Each row is a point on a landscape with many peaks, with its height.
A climber steps from a point to the highest of its 2 nearest points, and stops where none of them is higher. Distance is the straight distance between rows; heights are no part of it.
K_308: [ 18   3   3  -5  -2   3 -12   6 -19  17  11   2  -6  16 -11   5  -5  -3
  -7 -24   5   4  -5   3   4  20   4  -5  -5   8  11   6  -1]  (h 336)
K_390: [-14   2  -7  -3  -4  11  19 -12  -3   2 -12  -8   6  -8   4  -1  -7   4
  -3  12  13  -1   7  11   2  -6   1  20  14  -9 -16  -5 -10]  (h 266)
K_837: [-18   3   0   0  -2  -4 -10  -9  -9   0  19   1  13   2  -6  -2  -5  -2
   2   2 -10  -3   4   3   4  16 -14   0  -1   6   3   1  16]  (h 93)
K_256: [-10   2 -13   1  -4   8   7  -7 -25  15  11 -10  15 -14  12  -1  11  14
  13  -3  -3  -4  18  11  13  -6  -4   4  -7   0  12 -25  -3]  (h 31)
K_559: [ 20   4  18  15  -7 -10  12   5  -8   0  16   2  -7  -2  13  23   8  -7
   2 -18  -3  22  -1  -2  -5   4  -9 -20 -23  16   9  -9  14]  (h 510)
K_88: [ -6   0   5  13 -12  -7   4   0  -7  -7   9   2  11   3   9  15 -15   7
  -5   8  -1  17   2   6  -4 -14  -7  -7 -12   7   3 -11 -11]  (h 623)
K_518: [ -8 -11   2  -1   5   2 -19   1   4 -14 -14   3   6  -2 -10 -13   0   6
   1   3 -10 -16  -4  -4  -3 -14  -6   5   9  -5  -5   4   1]  (h 508)
K_21: [  1  -5   1   3  -8   5  22   2   1  -2  18   7   2  -4  18  16  -3   7
   2  -2  -1  30   7   1  -1  -7  -8 -15 -19  14   2 -19  -4]  (h 734)
K_949: [ 11 -16   3  -9  -8   7   9   5  17  -2 -19  -4 -25  -5  -6 -12   2 -10
   1  -9  11  -2   1  -5  -5  14  12   0   4   3 -11  23 -11]  (h 708)
K_295: [ 17  11  20  12   3 -15  -3  16   7  -4  18   5   1   1   0  19   0   0
   0 -14 -15  17 -14 -13  -1  -6 -12 -26 -11   8  13  -8  19]  (h 366)
K_803: [  2 -11  12 -12   1  11  -2  -1  -1   1  15   0  10   5 -10   3   1   6
   5 -21 -10   8  -1  -5   6  -8  -6  -8   8  11  -2 -11   2]  (h 363)
K_891: [-17   0  -2   5  -7  -8   2  -6   1  -7   5   2  11 -12   4   7  -9   7
  -1  23  -7   1   7   8  -3 -11  -3   6  -3   1   1 -11  -6]  (h 660)
K_724: [  1  -1  11  10  -8 -11  -8   0   2  -9  19   7   2   1  -3   5   1  -7
  -3   5  -5   8   3  -1  -3  18 -13 -16 -12  19  12  -2  15]  (h 475)
K_363: [ -8  -7  -6   4 -14  19  25 -13  -9  -2   7  -6  11   7  19  10  -2  14
  -6   6  12  19   9   9  -2  -3  -6   0  -4   6  -6  -8 -19]  (h 370)
K_425: [ -7  -5   6   4  -3  10  -4  -1 -11  -5  -6  -2  13   5  -3  -3 -18   8
  -7  -3   4  -2   2  12  -1 -18  -4   4   6  -5  -4  -3 -16]  (h 258)
K_133: [ -7  -2  -2  -7   2  10  25 -10  22   5  -9  -5  -8  -5  -2  -7  -1   0
   3  12  21  -1   3   0  -3   0   4  21  11 -13 -23   8   4]  (h 582)
K_542: [ -3 -11   6   1  -7  -8  10   8  26 -26 -19  -1  -9  -2  -2  -2   3  -1
  -2   9   4   5   1  -2  -9   1   1  -4   2   6  -7  13   3]  (h 398)
K_493: [ 15   0   8  -2   1 -12  -2  16   2 -10 -28   8 -29   2  -1   2   3 -15
  -2   7   0  -3   2  -1 -18  13  15   1  -4  -4   3  15  -1]  (h 418)
K_459: [  0   1   5   9  -6  -1  -4  -3 -16   5  17   1  23   7   1  16  -8  17
  -5   3  -4   7   2   4   0 -21  -9  -5  -4   3   7 -20 -11]  (h 551)
K_745: [ 19   7  19  -4   6 -15 -16  13   9   2  22  -7  -3   7 -15  14  11   3
   0 -20 -18   7  -9 -13  10  12  -1 -26   4  13  14   2  18]  (h 199)
K_49: [-18   8  -8  16  -4 -26  -4   0  -7  -6   2  -4  11 -11   8  14  -3  -2
  -4  37  -7  -9   7  12  -3 -21   5   6   1 -15   7 -24 -14]  (h 220)
K_155: [-17 -11  -9 -14  -3  12   0 -16   8   3  10  -3  11 -19  -3  -8  10  12
  15  -8 -10  -8  11  -6  12   5 -10   6   4   1  -5  -9  14]  (h 587)
K_815: [  0   8   2   3   6   4 -14  -9 -34  16  14  -9  21  -3  -7 -10   0  15
   4 -15  -6  -7  -5   4   9 -11 -17   6   7   0  10 -13   6]  (h 57)
K_201: [ 12  -7  -4 -11   3  14 -15   9  -1  11  -4   2  -4  20 -18 -13  -8  -7
   0 -32  -2  -2  -9  -4  10   1  10  -4   3   2  -1  11 -13]  (h 201)
K_699: [ 20  18  24  16   0 -20  -1  17  -5   4   9  -8   4   4   4  26   0   1
  -8 -16  -7  20 -11  -7   0  -1  -1 -27 -18   8  15   1  16]  (h 405)
K_230: [ 13  11 -17 -11   9  14 -11 -14 -11  15   6   3  -2  17   3 -12  -7 -19
  -4 -22  13  -6   0   2   6  10  20  11  -6   3   4   9 -12]  (h 239)
K_63: [  5   6  12  -6   1   2  14   7   3  -6 -25  10 -18  13  -2  -5 -11 -21
 -12   6  14   5  -2   3  -8  -3  16   4   3  -3 -11  11 -18]  (h 523)
K_635: [ 27 -13   2  -5  -6   4  -1  13 -10   7 -13  -1 -22   5  -4   0  -2  -8
   7 -28   2   9  -1   0  -9  12  18  -6  -8   4   5  12 -13]  (h 319)
K_116: [ -6  -9   9   9   9  -7 -25   7   3 -15 -13  -3  15   4 -16  -9  -6   2
  -5   9  -9 -16 -13   1 -12 -25  -2   1  10 -11   2   4  -1]  (h 479)
K_367: [ 18  -5  14  12  -1  -4  18   4  12 -10  -2  -2 -13  -4   9  15  13  -9
  12 -31 -13  22  -5 -19   1  -9  -6 -27 -11  17   5 -14  10]  (h 213)
K_771: [ 10  -1  -4 -10  -4   6  -3  -9 -12  10   6   7 -16  -5   0  -5   2 -18
  -3  -4   8  -5  11  -1  -5  32  12   5  -4   0  -3  13   1]  (h 575)
K_994: [-11 -10 -13  -8 -10  17  21 -14   5  13   7 -17   9 -15  12   1  -2  16
   3  -1   9   3  18  11   3  -6  -2  14   3  -9  -7  -9 -10]  (h 310)
K_106: [ -5  -7   3  -2   1   1 -18  -4   2   0  15   3   2   9 -11  -5   2  -8
   1  -7  -8  -7   3  -4   5  27  -8  -3  -3   6   4   8  15]  (h 111)
K_236: [  9  11  -5 -13   3  12  12 -14  -1  12  -5   4 -13   6  10  -7  -4 -24
  -9  -1  24  -3   2  -3   0   9  18  16   2  -3 -10  14 -12]  (h 726)
K_23: [-15  10  -5   9  -5 -14   8  -1 -12  -7  -9  -3  11  -7   7  11  -5   6
  -4  27   1  -9   6  16  -4 -22   6  11   7  -8  -3 -19 -16]  (h 232)
K_955: [  0  -1   4  -9  -3  11  17   1  17  -3 -21   2 -14   3  -2 -10  -8 -13
  -7  -3  20   1  -1   0  -2  -3  13  10   7  -2 -20  18 -15]  (h 583)
K_340: [ -2 -10   0   1  -2  -6  -8   5  21 -14  17  10  -4  -3   3   5   7   5
   8   1 -18   5  -6 -22   2  -4 -18 -25  -7   9   6 -14  18]  (h 304)
K_818: [ -8  -8  -2   1 -11  -4  13  -2  19 -14   3  -3  -8 -16   8   7   4   3
   1  14   7  10  15   2  -1  13  -6  -5 -11  10  -4   2  12]  (h 430)
K_689: [ 24 -13  19  -4  -8   3  14  12  -3   5  -5  -8 -19   4   1   9  14  -9
   9 -34 -10  13   0  -5  -5   8   2 -15  -1  17   4   1  -2]  (h 190)
K_965: [-11   4  -4  11  -6 -15  -4   2  13 -14  14   8   3  -9   3  10  -6  -1
  -2  25  -7   5   1   2  -7   1  -9 -12 -15   9   4  -5   7]  (h 573)
K_496: [-12  -5 -14   1 -14  -5   9  -5  32 -10  15   2  -8 -18  12  14   4   9
   8  21   3   8   9  -4   5  15  -7  -3 -14   8   1  -2  17]  (h 402)
K_505: [  9   6  12   5  -2  -5 -17   6 -13  12  17  -4   5  17 -12   9  -5  -3
 -11 -17  -4   8  -1   1   2  22  -2  -7  -4   6  14   6  10]  (h 389)
K_373: [ 21  -4  19  -3  -3  -9 -11  10   0   7   9  -5 -14   6 -13   7  11  -1
   5 -22 -12   7  -7  -6  -1  21   1 -18   1  14  18   4  14]  (h 165)
K_481: [ 15 -11   9   3  -2  -7  -4  17   7 -10 -19  -2 -14   9 -11   0  -4  -6
   0 -15  -5   6  -3   2  -6   6   5 -12  -4   9   7  15  -3]  (h 335)
K_736: [-15  -8 -15 -11  14   2 -18  -2   3  -4 -13   3   7 -14   2 -25  18   8
  11   4 -10 -25  -6  -8   3  -2  -9  12  11  -9  -7  13  19]  (h 677)
K_975: [  2   9   0 -11   2  10  23 -14  13  11  -6   1 -14  -2   2  -4  -3 -16
  -3  12  28  -4   5  -3  -2   9  13  17   6 -12 -18  15   2]  (h 634)
K_193: [-12 -11 -29  -5   2 -10  -2  -4  26  -3   3  -6   9 -13  18   6  20  23
   6  26  -4 -18   6  -7  -1  -1 -11  18   5  -9  -8   0  25]  (h 464)
K_303: [ -2  -1  11   1   0 -14   7   9  19 -20 -24   7 -17   5   1   3   7 -10
  -5  23   3  -4  -4  -5 -11   5   5   2   1   0  -7  16   9]  (h 423)
K_650: [-15   3  -7  10 -16  -7  17   4   3  -2   5   6   4 -10  21  20 -15  11
   0  22   1  14  11  15  -5 -18   3  -4 -16  -2   0 -20 -24]  (h 774)
K_646: [  3  -8  10   3   0  -7  -1   9  10 -18 -20   5 -15   4 -10  -2  -6  -8
  -4   1   2   5   0  -2  -8   0   5  -3  -2   4  -2  15  -5]  (h 368)
K_11: [  9 -10   7   1 -11   5  20  -2  10  -6 -15  -5 -23 -10   6   0   3  -7
  -1   3  15  10  10   2 -10  14   7  -1  -3   6 -11  16   2]  (h 506)
K_981: [ 22   4  17  -1  11 -17 -15  14  21  -4  19  -1   0   2 -10  10  11   6
   1 -16 -25  14 -23 -23   4  -5  -8 -33   2   7  14  -1  19]  (h 231)
K_957: [ -6 -12   3 -16   3  20   2 -13  -7  11  14  -5   9  -1 -11  -6   6   5
   8 -25 -10   3   2  -9  11  -1 -10  -2  10   6  -4 -14   6]  (h 435)
K_130: [ 18  -8   7  -7   2   8  -5  20  -2  10  -6  -5 -10  22 -20  -7  -7   2
  -3 -39  -2   8 -15  -4  11  -3   7 -11   3   5  -1   7 -13]  (h 243)
K_132: [ 14  12   5  10   7 -11 -13  14 -11  -1  -6   1  -1  23 -15   1 -20  -4
 -16  -7   9   5 -11   8  -5   8  10  -4  -1  -6   8  14  -9]  (h 372)
K_420: [ 14  14  13   6   5  -6   2  10   5   4  27  10   3  -3   3  22  -2  11
  -1  -9 -14  25 -13 -13  -1 -15 -13 -22  -8   1   7 -18   7]  (h 325)
K_175: [-19   5  -8   6 -15  -8  12  -3   3  -3   7  -2   6 -10  15  14 -16   9
  -3  26   2   4  13  13   0  -9   0   8  -4  -6  -6 -15 -13]  (h 710)
K_734: [ -4  12   5   4   6   4 -13  -7 -20   5  -7   0  17  11  -3  -8 -23   0
  -9  -5   2  -7  -8  10  -2 -10  -3   6   9  -6   3   2 -11]  (h 235)
K_86: [-11   2 -15  -6   1  11  24 -16   4  12  -5 -16   6 -18   7  -6   2  13
   6   8  13  -5  15  13  -3   0  -1  26  13 -14 -13  -4  -2]  (h 287)
K_647: [  6   9  19  16   0 -17 -11  14  -5  -3  -1  -5   9  13  -7  11 -20   4
 -16  -3  -3   9 -12  11  -7  -1  -3 -14 -10   6  12  11  -2]  (h 351)
K_277: [-12  -4 -11  -1 -14  11  28 -12   4   4  10 -13  11  -7  15   8  -6  15
  -1   6  15  13  19  14  -1   0  -2   7  -4   1  -7  -6 -11]  (h 334)
K_488: [ -6   7  -4   1   0   8  -3 -13 -33  15  15  -9  22  -3   6   1   8  15
   9  -6  -6  -3   9   9   8 -11 -13   4  -1   4  12 -23   4]  (h 43)
K_627: [  9  26  -8  -3  13  -2  -2  -7 -15  13   1  12  -4  24   3   0 -10 -26
 -11   4   9  -7  -4   6   0   5  20  12  -3  -8   9   0 -12]  (h 687)
K_100: [ -6 -11  -9  -5  -5  -6  -9  -2  25 -10  16   9  -2  -2   9   6  16  -1
   5   7 -14   2  -3 -17   7  12 -21 -21 -11  16   5  -2  27]  (h 342)
K_530: [-11   0 -12   0  19  -6 -19  -1  -7  -8 -14   3  13 -13   1 -21  22   5
   8  19 -12 -27 -11  -2  -3  -6  -9  10  16 -11  -2  10  20]  (h 651)
K_617: [  9   3   6   2  -4   6   8   5  -6  -6 -20   9  -7  21   2  -7 -13 -11
 -13  -5  15   8  -8   6  -7  -6   9   3   2   1  -7  13 -25]  (h 470)
K_648: [-11  -6 -13 -14   3  22   3 -18  -1  12 -11  -6   2 -23  -1 -27  -3   4
  11 -10   7 -10   1  -3   5  -5  -1  16  13  -7 -13   3   0]  (h 711)
K_584: [ 20   5  22  14 -10 -14  -3  13 -16   7   6  -7  -6   1   7  23   4  -3
   1 -18  -7  16  -3  -1  -6   8   3 -19 -18  12  19   2  15]  (h 447)
K_756: [ -9  10  -1   7   7  -1 -15 -11 -27   6   5  -4  21  -6  -3 -12  -5   6
   2   4 -11 -11  -4   8  -1  -4 -15   7   6  -1  11  -7   8]  (h 68)
K_862: [ -5  -8   1   0 -12   4  19  -5  13  -6  -1  -2  -5  -7   1   2  -3  -1
  -5   7  14  10  12   5  -1  12  -2  -1  -3  12 -11   8   0]  (h 463)
K_465: [  1   9   0  -2   0  -3  -1  -7 -10   7   4   8  -9   8   2  -2  -7 -20
 -10   2  10  -7   5   2  -1  26   6   7  -2  -1  -6   9  -5]  (h 511)
K_935: [ 11  -1  11   6  -3   3   4   6 -10  -1 -11   3   3  25   3   4 -18   4
 -11 -10   8  13  -5   7  -5  -8   3  -4  -2   6  -4   9 -21]  (h 413)
K_98: [-13   0   1   1   0  -1 -13 -12 -13   1  17  -3  17  -8  -5  -4   2   7
   6   3 -16  -7   4   0   4  -3 -14   3  -2   1   9 -10  13]  (h 79)
K_633: [-16  -2 -22   1   6  -9   2  -8  16   3   2 -11   2 -21  13   0  22  23
  19  25  -4 -22  10   1   4   1  -7  25   5 -13   0  -5  19]  (h 484)
K_246: [  8 -12  14  -7   2   1  -2   5  11  -2  13   0   1   4 -11  -3   5   3
   6 -15 -14   8  -5 -14   7  -3 -11 -17   2  18   3 -10   6]  (h 306)
K_298: [ -6  -9 -12  -6   4  16  -4  -9  -9   2 -18  -7   5 -20  -7 -23   9  11
  10  -9   6 -16   2   0   4 -14  -1  16  12  -7  -8  -5  -3]  (h 781)
K_41: [  6   7  -4  24   1 -10  -9  12 -21  14  16  -8  17   0  -5   6   8   7
   0   1   1  -8   5   3  16 -32   1 -12 -13 -16  24 -33  -8]  (h 192)
K_943: [ 15   4   7  -2  11  -9 -13   8  22  -7  26  10   2  -3  -4   9   9   5
   5  -4 -20  13 -17 -22   1  -4 -18 -27   0   3  10 -13  21]  (h 263)
K_341: [ -4  -4  -4  -9   6   4   1   3  25 -11 -16   5 -15   4  -3 -15   3  -6
   0   6   3 -12  -5 -10   0   9   3  11  12  -4 -19  21   2]  (h 592)
K_180: [ 11   7 -13 -14  17  -3 -12   2   4  -1  -2  13 -18   6 -11  -8   5 -25
  -4   4   1 -13  -5  -7  -4  15  23  10   0  -6   6  11   0]  (h 566)
K_362: [-13 -13  -3 -11   2   9  -3  -2  15 -10 -18   1  -4  -2  -4 -17   1   3
   3   0  -3 -13   1  -5   1  -4  -1   9  12  -1 -12  11  -1]  (h 548)
K_948: [ -9   6 -12  23  -3 -20 -12   8  -2  -5   4  -3   9 -18   3   7   5  -2
  -1  29  -4 -18  13  10   8 -22  11   1  -7 -19  14 -18  -9]  (h 209)
K_904: [-10 -21   1 -10 -10  19  14  -3   7  -1  -8 -11   0  -7   2  -5  -3  16
   1  -7   7   3   8   2   2 -20   3   5   6  -1 -10  -4 -17]  (h 318)
K_913: [ -5  14  10   1  12  -7  -5   4  -8  -4 -17   5   7  16  -7  -3 -21 -15
 -13  13   1  -8 -14  10 -12 -13   8   6  12 -14  -3   1 -15]  (h 436)
K_214: [-15   2  -6  10  -7 -17   4   3  15 -20   4   7   4 -13   9  13  -6   4
  -2  33  -6   3   7   4  -6 -14  -2  -1 -12  -2  -4  -9  -6]  (h 616)
K_983: [-15  -4  -6  -6   3   4  -6 -10   9  -6   0   3  -3  -3  -3  -9   1  -6
   3   5  -2 -10   3  -3   4  21  -6   7   6   1  -8  15  14]  (h 486)
K_680: [  7  17  -3  -9  15  -6  -6  -3 -11   6  -2  13 -12  13  -8  -3  -3 -32
 -10   9   5 -12  -5  -1   0  11  23  13  -1  -9   7   7  -7]  (h 626)
K_849: [ 20  17   2   9   2 -10 -15  10 -19  11   1  -1   2  26  -6  13 -12   2
 -19  -4  10   6 -10  12  -5  21   9  -8  -4  -5  11  13  -8]  (h 344)
K_487: [  8 -15   9   9 -17   2  23   4   1 -11 -21 -11 -14 -10   9   6   3  -8
   0 -12  10  15   7   1 -12   3   6 -10 -13  12  -3  12  -3]  (h 553)
K_296: [ 20  22   6   9   7  -2   4  13  -5   7  36  11  11  -4   3  22  -2  18
  -6  -5  -5  21  -7 -10   2 -16  -7 -17   0  -7   6 -29   0]  (h 283)
K_241: [ -4   6  13   6  15  -9 -20   7  -7 -10 -18   0  13   9 -17  -8 -12  -5
 -13  14  -7 -16 -14   7 -11 -22   1   6  16 -17   4   3  -9]  (h 459)
K_489: [  8 -13   6  -5  -4  -3 -17   6   3   0  14   1  -9   9 -16   0  13  -3
   7 -14 -13   0  -1  -9   7  25  -6 -17   0  11  10   6  19]  (h 135)
K_332: [ -5  -2  -5  10 -11  22  12 -16 -20   2   2  -1  15  20  19   3  -6  16
  -1  -4  11  12   3  13   2  -5  -8   1   2   1  -8 -11 -19]  (h 426)
K_440: [ 22  -4   4  -2  -1  -4  -3  15  -8  -1 -21   7 -26   3  -6   0  -4 -12
  -2  -9   3  -2   5   3 -13  13  21  -1  -4   0   4  17 -14]  (h 380)
K_738: [ -8 -15 -14  -6   5   8 -12  -2   0   0 -15  -6   5 -18  -6 -25  20  13
  14  -1  -6 -24   0  -7   6 -16  -5  13  16  -4  -7   2   9]  (h 718)
K_415: [  0   4   2  10  -7   6  -2  -8 -23   2   5  -3  20  23  11  10  -9  19
  -2   0   6   8  -4  14   3 -15  -7  -2   2  -1   0 -16 -19]  (h 489)
K_848: [  9   9   1  15  -2  -2  -4   7 -19  15  26  -4  21   5   6  20   5  17
  -4   2   1   4   1  -2   9 -30  -1 -10  -6 -15  15 -37  -7]  (h 212)
K_412: [  2   7  12  10  -2  -7  -6  10 -11  -4  -7  -1  12  23  -6   4 -23   3
 -14  -3   1   5 -11  12  -7 -14  -4  -2   0   1   2   6 -14]  (h 367)
K_823: [ -9   2   1   1  -1   3   4  -9  -6  -2   1   6   2   4  -1  -1 -11  -9
  -7   3   5   1   9   6  -1  12  -4   4   0   2  -8   6  -1]  (h 485)
K_229: [ 14 -22  10  -2 -10   6  12   8   9  -6 -23  -5 -23  -2  -2  -1   3  -9
   4 -19   6  11   3  -4  -6   9   8  -9  -8   9  -3  16 -10]  (h 619)
K_238: [-10   7  -3  -6   6  10   0 -13  -2   0   0   4   4   0  -7 -16 -10  -9
  -1  -3   4  -7   3   1   3  10  -5  13   4   1  -8  10   3]  (h 527)
K_391: [  8   2   8   3 -11   0  16   2  -1   0  19   3  -9   1  12  17   7  -3
   3 -12  -2  23   8  -4   1   6 -12 -16 -20  21   4 -11   8]  (h 595)
K_158: [-10 -11   0  -3  -8   3   8  -1  26 -19 -10  -2  -4 -13   0  -2   1   8
   2  10   5   2   5  -3  -2  -6  -1   5   3   0 -14   4   0]  (h 371)
K_121: [-13 -11 -17  -8  -7   0  -2  -5  25 -10  16   5  -1 -13  13   7  11  11
   8  16  -8   1   4 -14   9  12 -17 -10 -12  11   2  -7  26]  (h 369)
K_215: [ -7   1 -15 -10  15   5   2  -8   8   4 -19  -3   3 -21   4 -21  19  12
  16  13   2 -23  -7  -8   0  -4  -5  28  15 -15 -17   7  17]  (h 500)
K_601: [-19   5  -4  -2  -2  -2   8  -4  16  -9  -7  -3   2  -9   2   3   3   8
   2  32  -1  -9  10   4  -4  -2  -1  19   9  -8 -12  -2   8]  (h 478)
K_212: [  3  27 -10 -10  16   4   4 -17 -13  16  -9   9  -2  22  15 -10  -6 -28
  -7  -1  13  -5  -6   4   7  -5  22  11  -1  -2   6   3 -14]  (h 766)
K_434: [ -8   7  12  -7   1  -4  10   5   8 -10 -19  12 -14   6  -9  -2  -7 -18
 -15  23   9  -2  -6   1  -5   1   9  10   4  -7 -12   9  -3]  (h 477)
K_264: [ -8 -10   3  -8  -4  17   5  -7  -5  -3 -10  -4   3  -1  -5 -10 -11   7
  -1 -11   4   0   0   4   1 -16  -1   8   6  -1 -12   2 -18]  (h 286)
K_884: [-15   9  -3   4  19 -11 -20  -3 -15  -3  -5   5  17  -4   0 -19   9  -8
   4  20 -15 -21 -15   6  -8  -3  -9   9  15 -14   2   5  15]  (h 627)
K_87: [ 30 -19   6  -8 -10  11  11  13 -12  16 -13  -6 -22   6  -2   6   9  -7
  10 -36  -2  12  -2  -3  -7  13  10 -15  -4   9   4   4 -13]  (h 252)
K_280: [  2  -1  -7 -13  10  15  -9  -5  -1   7  -2   4  -2  10 -11 -20 -14 -13
   1 -21  -1  -6  -6  -6   6   1   8   6   4   1  -4  12  -8]  (h 166)
K_919: [ 10  17  23  16  -3 -23  -9  21   0   3   8 -10  11   4  -3  17 -12   1
 -16  -1  -4  19 -18   4  -5   0  -3 -26 -17   3  16   8  13]  (h 376)
K_402: [ -6   2  -8  23  -8 -13 -10  12  -2   5  10   3   8 -13   2   9   4   3
   0  16  -2 -12  11   3   8 -23   8 -10 -15 -21  18 -30 -15]  (h 200)
K_418: [  9 -15  12  -6  -1   2  -3  13   7  -2 -12  -3  -9  13 -17  -5  -2   0
   5 -28  -5   5  -9  -6   2  -2   1 -14   3  10   1   6  -4]  (h 293)
K_971: [ -8   4  -5  15 -12  -1  15   1  -9   3  11   3  14   4  22  20 -13  13
  -3  15   1  18   4  12  -4 -15  -4  -7 -13   6   0 -17 -24]  (h 699)
K_221: [-16  13  -4  -1  15   2  -8 -13  -7   2   0   7  10  -5   3 -17   1 -14
   7  13  -9 -14  -5   0  -1  13  -7  14  11  -5  -4   9  14]  (h 574)
K_81: [-13  -2 -11  -8   8   6   2 -10  17  -3 -12   0   1  -9   0 -11  10   6
   7  15   2 -16  -5  -8  -2   5  -6  25  17 -10 -19   8  18]  (h 476)
K_124: [-15 -15 -24  -2  -1  -6 -11   3  19 -13  -4  -2  10 -11  11   5  20  16
   6  23  -8 -23   4  -8   2 -12 -11   7   3  -8  -6   2  17]  (h 446)
K_741: [ -3   6 -12  30  -3 -14  -6  14  -8  13   2  -9  15  -5   1  -1   7  -6
   0   7   0  -8  14   7  20 -28   5  -8 -18 -16  24 -26 -18]  (h 189)
K_452: [  5 -14  -2 -12  -3  10  -5  -5   4   5   2   4 -18  -3  -5 -13   5 -10
   2  -9   7  -5   4  -7   2  28   7   0   3   3  -4  15   3]  (h 664)
K_8: [ 14  12   0   6   6   0  -3   9 -16  12  37   3  12  -1   7  22   9  18
   0  -9  -5   9   5  -8   5 -23  -5 -13   2 -12  11 -38  -5]  (h 241)
K_903: [-23  11  -1   6  17 -12 -17  -5  -4  -5  -1   9  13   6  -3 -11   6 -15
  -1  21 -13 -17  -8   3  -1  12  -9   8   9 -10  -2  11  21]  (h 603)
K_706: [ -7   1 -15   2   0  11  10 -12 -26  16  -4  -9  12 -17  11 -11   9  15
  10  -2   7  -8  15  17  11  -8  -3  12   2  -1   5 -15  -9]  (h 21)
K_50: [ 27  15  -7   5   1   2 -15  11 -20  17   2  -2  -2  29  -2   9  -6  12
 -14 -17  19  12 -16   8   7  11  20  -8  -4  -4  10  13 -12]  (h 305)
K_929: [ -2   0  -1  -9  10  -1 -11  -3   5  -5  -3   9 -10   6  -6 -11   4 -19
  -2   6   1 -15   2  -5   0  25   8   8   1  -5  -4  19   8]  (h 512)
K_831: [ 29  -5  19   6  -1  -4  17  10   6  -3   0 -10 -11   5   6  14  14  -7
   7 -41 -14  22  -8 -14   0  -7   1 -21   3  17   6  -5   5]  (h 175)
K_670: [-14   8  -5   3  -1  -2  12  -6 -14  -3 -17  -7   5 -10   8   5  -3   4
  -1  18   9  -9  10  13  -1 -21   5  20  14 -16  -8 -12 -20]  (h 246)
K_681: [-12 -14  -4  -6  -3  12  14  -4  18  -9  -9  -7   0 -15  -4  -3  -3  15
   4   7   9  -5  10   4  -3 -15   2  14   9  -7 -13  -1  -8]  (h 347)
K_228: [-20   4 -15  -1  -3  -5   9 -10  12   2   4 -10   6 -22   9   3   9  15
  13  30  -2 -14  16   9   1   0   0  21   5 -12  -2 -10  10]  (h 507)
K_783: [  2   6  13   2  -2 -10  10  13   5 -13 -24   7 -22   3  -1   4   3 -20
  -7  22   4  -4  -2   4 -15   8  16   0   0  -5  -4  13  -2]  (h 445)
K_923: [-17  -9 -10 -15   1  19   5 -16   2   8   4  -8   8 -13  -4 -20   2   6
   8 -12   3  -5   5  -4   7   8 -11   8   7  -2 -11   1   7]  (h 645)
K_789: [ 10  -8  13  -2   3  -1  10   5  15  -4   8   1  -7  -3   0  10  10  -3
  11 -21 -12  20  -4 -14   2  -4  -8 -21  -1  18   0 -12   6]  (h 256)
K_666: [-11   7 -15   0  17  -4   2  -9  -4   6 -10  -1   1 -24   2 -20  22  12
  17  22  -3 -20  -5   4   0  -1  -6  23  15 -15  -6  -1  18]  (h 521)
K_378: [  3  11  10   6   8 -11  -5  11  -4 -13 -13   7  -6  19 -10  -1 -16 -11
 -15   6   1   3  -6   8 -10   1   7   1   0   0   4  13 -12]  (h 403)
K_490: [-17   5   8   0   2  -6   8  -1  10 -14 -15   8  -1   0  -3   0  -5  -4
  -6  28  -1  -5   1   4  -3  -9   3  10  12  -8 -16   1   0]  (h 449)
K_432: [ 20   4 -13  -1   2  15  -6  -4 -17  14   3   4  -9  27   5  -4  -8  -9
  -6 -22  17   3  -4  -1   3  10  20   2  -5   2   2   9 -20]  (h 204)
K_931: [ -9 -19   0 -20   1  14   1 -11  11  -1  13  -5   8 -11  -4  -6  13   9
  13 -16 -14   0   2 -14  12   1 -13  -6   9   7  -4 -15  13]  (h 518)
K_892: [ 31   4 -13  -1   0   9 -12   8 -23  18  -1   5 -14  28   4   9  -3   6
  -6 -19  16   8 -10   2  -4  11  25   0  -9   0   6  11 -19]  (h 257)
K_753: [-20  -7 -15  -5  -2   3  -3 -11  13   0   7  -2   6 -17   3  -2   8  13
   9  15  -5 -11  11  -1   5   4  -6  12   3  -2  -1  -2  16]  (h 539)
K_673: [  0  18  -8 -18  12  14   5 -18  -2  13  -7   6  -4   7   9 -18  -8 -22
   0  -7  11  -7  -4  -2   5  -2  16  18   4  -3  -3   8  -9]  (h 670)
K_91: [-11  12  -9  -5  15   3   0 -13 -15   7  -5   4   7 -21   3 -25   3   1
  13  15  -4 -16  -6   5   2   5  -9  19  13  -3  -4   3  14]  (h 546)
K_731: [ -5   2   3   9  -8  -8  -2   6  10  -9  17  10  -6  -7   2  13  -3  -2
   2  12 -10  14  -2  -4  -6   7 -16 -21 -21  15  12  -8  16]  (h 525)
K_622: [ 17   6 -12  -8   8   6 -16  -5 -17  21  10   3  -8  14 -11  -5  -3 -12
  -7 -21   5  -5  -3  -2   6  24  12   3  -6   4  10   8  -5]  (h 285)
K_243: [  0 -12   2  -9  -3   7  11   2  26 -11 -23  -2 -18  -2  -6 -10   0  -3
   1   1  11  -2   0  -8  -3   4   8   6  11  -3 -19  18  -7]  (h 640)
K_281: [  4   5  13   4  -3  -8 -16   1   0   2  23  -1  10   6 -11   9  -4  -2
  -7  -6  -8   6  -1  -1   3  18  -9 -17  -8  14  13   1  18]  (h 434)
K_253: [  6 -20 -12 -17  -4  12  -3  -7  21   2  -9  -3 -18  -3  -8 -16   9 -11
   7 -16   8  -8   0 -13   7  25   6  -3   4   0 -11  20   1]  (h 767)

Call two points neighbours if one is among the 2 nearest of the other. Go from one point of each pair to the other, from neighbour to neighbour, staying as high as possible. Name the lowest point that can't be avoided.
K_21 / K_253: K_647
K_212 / K_236: K_673
K_949 / K_238: K_823
K_236 / K_238: K_983
K_650 / K_21: K_88

Where does a climber stop that starts at each point below?
K_741: K_650
K_41: K_21
K_488: K_949
K_277: K_650
K_230: K_650
K_367: K_298
K_666: K_298
K_943: K_949
